Each scene shows the same named points in several views. A view is turned or mirrored, shifted and resized as a whole, has a little noise and may leave points out.

Scene 1
View 1
q821: [ -8  -1  -8   1  16 -11   6   9 -10 -16 -21  -5  10  21  -3  -3 -12  -9
 -17  -9  -7 -31 -14  13  -9 -19   2 -10]
q789: [ -1   9  14  11  -4 -10  -3  12  -3  -7 -20 -21   0  32 -15  -3   7 -10
 -21   7  -2   6 -32 -23   8 -22  16 -11]
q135: [-12 -25 -33  14  17 -25  -2  17 -10  -7 -25  -4  16  10   9 -10 -29 -18
 -25 -10   7 -43  -2  22 -14 -11  -1  -6]
q328: [-11  33 -16 -18   9 -16  14  -4  -1 -35 -10   0  18  34  -4 -10   4 -13
  -6   6 -15 -10 -14  25  14 -23  13 -16]
q261: [  3  17  -9 -17  37  -7  13   1  -6 -26 -21 -15  -7  32   2 -14 -14  21
   2 -24 -23 -42 -19  28  -7 -22   2  -8]
q183: [-12  10   8  -3  12   4  16  -2 -13 -24 -22   0  13  21 -16   8  -1  -3
 -21  -9 -23 -28 -16  10 -11 -26  -7 -14]
q544: [ -7  22 -17  -7  10  -7   3  -3  -5 -24 -17  -6  13  22  -8 -17   0   4
 -22   1 -20 -21 -18  26   1 -25   4 -12]
q956: [ -3  28   1  -6   4  -5   3  -2  -1 -20 -18 -16   3  31 -16 -14  12  10
 -22   7 -21  -2 -28   5   9 -28  10 -12]
q117: [-16   5 -12  -5  16  -7  14   1 -11 -25 -20   7  21  19  -6   1 -10 -15
 -17  -9 -15 -34  -8  22 -10 -20  -3 -13]
q810: [-12  -4 -32   4  12 -22  -1  11  -6 -13 -20  -4  16  17   5 -16 -17 -13
 -23  -3   0 -30  -7  25   0 -14   4  -8]
q636: [ -9  19 -46  -4  19  -7  -8  -6  -5 -22 -22  -8  14   8 -10 -41  -9  30
 -39  -2 -29 -40  -8  56  -6 -23 -11  -8]
q401: [ -2 -32 -17  28   7 -17 -14  24  -9   9 -30 -18   4   9  -4 -14 -21  -2
 -39  -6   7 -34 -15  -1 -16 -14  -2  -5]
q784: [ -3  10  12 -11  19  -9  17   6  -9 -24 -16  -7   2  37  -3   9  -5 -10
   3 -15 -10 -18 -21   0  -1 -22  11 -11]
q3: [  4 -19 -28  10  22 -30  -8  24  -5  -2 -24 -20  -4  25  13 -19 -28  -2
 -12 -15  10 -34 -14  13  -4 -12  10  -3]
View 2
q956: [  3   2  -4   0   6   6  41  -6  -2 -10  21  12   2  21  16  -8  -3 -38
 -12  -6 -15   7 -30  -5   1   3 -19 -11]
q328: [  9 -18  10   7  17  10  33   7  -8 -15  11  -2  -2  28  16 -14 -11 -19
  -1   0 -12  -2 -26   2  -3  -4 -16  -2]
q3: [ -5 -16   2  17  20 -16  29 -25   5  -7 -10 -20   8  -7   9  17   9  -4
 -19  -3 -23  15   0  -4   8  14 -20   5]
q183: [ -5   2   6   1   3   2  20  -3  -9 -17  19  -5  14   3  -1  -2 -19 -25
   0  -4  -5   8 -24  -1  -5   8 -12 -18]
q636: [ 12   0 -16   4  15  -6  26  15  -4 -28   5  -9 -13   1  19 -12   1 -12
 -30   9  18   8  15  10   5  16 -24 -20]
q789: [ -8  -2  -5   6  -3   2  38 -30  -2   4  18  13  13  19  15  10  -2 -37
 -11 -12 -31  16 -38 -10  -2  -1 -13   0]
q117: [ -1 -13   9   9  13  -1  14   6 -11 -21   6 -20   6   5   0  -3 -19  -6
   0   2   1   5  -9   5  -5   7 -13 -13]
q261: [  5   1  15   1  30  -7  36   5   6 -26  15 -14   5  -6  -1  -7   1 -19
  -3   3 -14  -2  -9  -1  13  24 -29 -14]
q401: [-15  -5 -16  14  -3 -15  18 -34  -1  -3  -3 -15  15 -13   9  26   0 -12
 -27  -5 -14  29   1  -4   0  12 -14  -5]
q135: [ -9 -21  -1  19   9 -13  11 -18  -7 -10 -12 -28  11  -7   6  19  -8   6
 -16   2  -9  18   4   2  -2   9 -13  -2]
q821: [ -6 -10   4   9   9  -5  22 -11  -6 -13   7 -13  11   1   4   5 -10 -14
  -6  -4 -13  11 -13  -1  -1  10 -15  -8]
q784: [ -3  -6  19   4  14  -1  31 -12  -2 -10  15  -6  15   9  -2   0  -9 -25
   7  -6 -26   1 -31  -6   0   9 -15  -5]
q544: [  5  -5  -2   5  10   1  30   4  -5 -18  11   0  -1  14  14  -8  -8 -23
 -13   1  -2   6 -15   1  -1   5 -18 -11]
View 3
q261: [ -8  -2 -23   5   3   1   1 -11  16  18 -14 -11   7   5   2   6   2   7
  18 -20  -1  15 -12  -6 -23 -14  -1 -18]
q401: [-22  19  -4  -1 -23   8 -32   1   8   8 -15 -21  26  24  22  10  13 -17
  -4  -5  16  12   3   8  20   8 -11  -7]
q636: [-17   6  -7   3   3  28 -25 -24  24  -9  -9   2  -1 -20   2   3   3   6
  20   6   3   6 -19   0  -4   1   4 -12]
q821: [ -4  13 -21   9  -5  -3  -7  -2   3   8 -14 -15  11  12  14   6   3  -7
   2  -3   5  13   1   3   0  -5   3 -10]
q810: [ -7  10 -11  11   1  11 -17  -7   9   8  -7 -17  10   7   5   8   6 -14
  -2   7  17   8   2   7   8  -1  13 -10]
q135: [-10   7 -15  13 -11  13 -27  -1  14   8  -7 -28  16  13   6  14  15 -24
  -6   4  23  16   6   5   9   1   5  -6]
q3: [-20   4  -5   5  -4   6 -20  -4  16  30  -6 -27  24  22   7  12  11 -15
   0 -11  24  10  -1   6   8  -2   3 -15]
q784: [  2  12 -26   9   0 -19  14  -1  -5  20 -16 -13  11  20  16   3  -3   1
   3 -12  -1  12   1   4  -8 -11   7 -15]
q789: [-13  33  -4   0  -6 -24  10   0 -16  19 -19  -7  18  27  36  -2  -9   7
  -1  -5   0   0   0  14  19  -1   5 -16]
q117: [  7  12 -30  14  -3   0  -2  -4   3  -1 -16 -13   5   3   9   5   4  -9
   0   7   2  16   3   3  -6  -6   9  -6]
q328: [  4  15 -17  14  17  -9  13 -11  -2  12 -12  -4  -2   0   8  -4 -10   5
   5  12   2   2  -5   8  -1 -10  27 -19]
q956: [-15  26   0  -2   7 -13   9 -11  -5  16 -16   4   8  10  24  -5 -13  19
  12  -3  -7  -3 -11  10   9  -4   9 -22]
View 4
q3: [ -4  -6  11   2   2 -12 -12   4   2  17   8 -11 -19   2  24  10  -1  -6
 -21 -16 -10   1   3   6  -1   4   3  -8]
q401: [ -7   0  22   6  12 -10 -18  12  -7  14   9 -11 -16   5  25   3  11  -1
 -15 -17  -3   3   2   2   3  16   0  -2]
q956: [ -4  12   2   7   1  -8  -2   2   3   7   0   1  -6 -10 -10  10   7  -1
  -5 -10  -6  12 -10  -6  10   3 -17   0]
q810: [ -3  -8   5  -5   4 -11  -4   4   1   6  14  -8 -10   2  18   6   1  -2
 -14 -19  -5   1  -7  -6   5   7  -1   1]
q636: [ 20   3   4 -20   3 -20   0   7 -12   0  17  -1 -10 -10   7   7   0  15
 -17 -19   5   9 -17  -5   3   0  -1  -2]
q544: [  1   2   0  -5   3 -10   1   1  -1   1   8  -1  -4  -7   0  10   4   2
  -9 -15  -4   9 -12  -6   8   1 -10   0]
q117: [ -9  -8   1 -11   8  -6  -1   0  -1  -3  14  -2   3   4  10   9  11  -2
  -7 -16  -8   4  -9  -2   7   1  -6  -2]
q328: [ -5  -3  -9  -3  -3  -7   7  -5  10   1   7  -2  -1  -7  -6  11  -2  -4
  -3 -14 -10   7 -13 -10  11  -2 -12   1]
q789: [-18  10   9  21   6  -5 -10   4   7  15  -4  -5 -11  -6  -3   9  11  -9
  -3 -10 -10  10  -2  -6  11  11 -17   1]
q784: [-16   1   1   4   2  -2  -5  -4   6   5   2   0   2   2   1  15  10  -9
  -5  -8 -16   7  -2   6   7  -4 -12  -8]
q135: [ -7 -13  12  -8   9  -9 -10   6  -2   8  17 -11 -10   9  29   5   4  -3
 -17 -20  -6   0  -2  -1   2   9   5  -2]
q261: [  5   2   0 -10  -2 -10  -3  -3  -2   4   7   4  -2  -4   5  18   3   2
 -15  -8 -10   8  -6  15  -1 -12  -6 -16]
q183: [-10   3   5  -4  11  -4  -6   2  -4  -3   9   2   7   1   1  12  18   2
  -3 -12  -8   9  -8   1   8   0 -12  -4]
View 5
q956: [-15  -5  -7  22   0   4  16  -6   1   2 -11  -5  10  18   5  15  14  22
 -17   4  11  -1 -20  -9 -12 -21  -3  -2]
q789: [ -6  -3 -30  29   6   3  15   1   9  -2  -9 -26  10  26  10  13  13  19
 -12 -10  12  10 -17 -11  -5 -21   4  12]
q183: [-10   5  -4   1   7  -2  -2  -4  11   2   3 -12  14   8   4  20   9   6
  -6  11  12  -4 -17 -13  -6 -17  11  -9]
q328: [-22   1 -12   0 -10  21  17  -2  -2  -4 -11   3   0  15   3  20  13  19
  -5  14   6  -5 -29  -1  -7 -23   1  -6]
q821: [ -6   5 -21   4  -5   4  -2  -4  13  -1   1 -10  11   2   2   8   7   6
   0   3   9  -7 -24  -2  -4 -10  11  -3]
q784: [-11   5 -17   6   1  11  -1   1   7   6   1 -12  10  14  20  17   9  15
   8   2  20   8 -29  -8  -7 -18   7  -4]
q401: [ 11   3 -36  24  -4 -13  -5  -6  24  -3   2 -22  18  -6  -7 -11   5  -2
  -9 -12   5 -14 -18   4  -3  -3  16  11]
q261: [-14   4   0   3 -14   7  -6  -6   2  13   3  11  15  -4  21   7   7  15
  12   4  23  -3 -38   3 -14 -11   0 -16]
q636: [-12  -3   6  11 -21  -6   7 -15   6   2  -8  19  15 -16 -16  -2   8   8
 -19  12  -1 -32 -24  11 -14  -8   1 -12]
q544: [-14  -1  -7   8  -7   5  10  -6   5  -1  -7   2   9   5  -1  11  11  13
 -12  10   6 -12 -22  -1  -9 -16   2  -6]
q810: [ -4   3 -29   5 -15   8   5  -4  14  -6  -2  -4   7  -4  -8  -1   4   5
  -3   4   1 -18 -27  10  -4  -9  10   0]
q3: [  3   3 -38  18 -18   4  -3  -3  16   0   0  -8  11  -7   7 -15   3   6
   8 -11  10  -8 -35  15  -5  -4   9   5]

Which points are out of place in each view (at most two, in the order of its rows)? Write - if all are in place.
view 1 -> -
view 2 -> q117
view 3 -> q956
view 4 -> -
view 5 -> q261
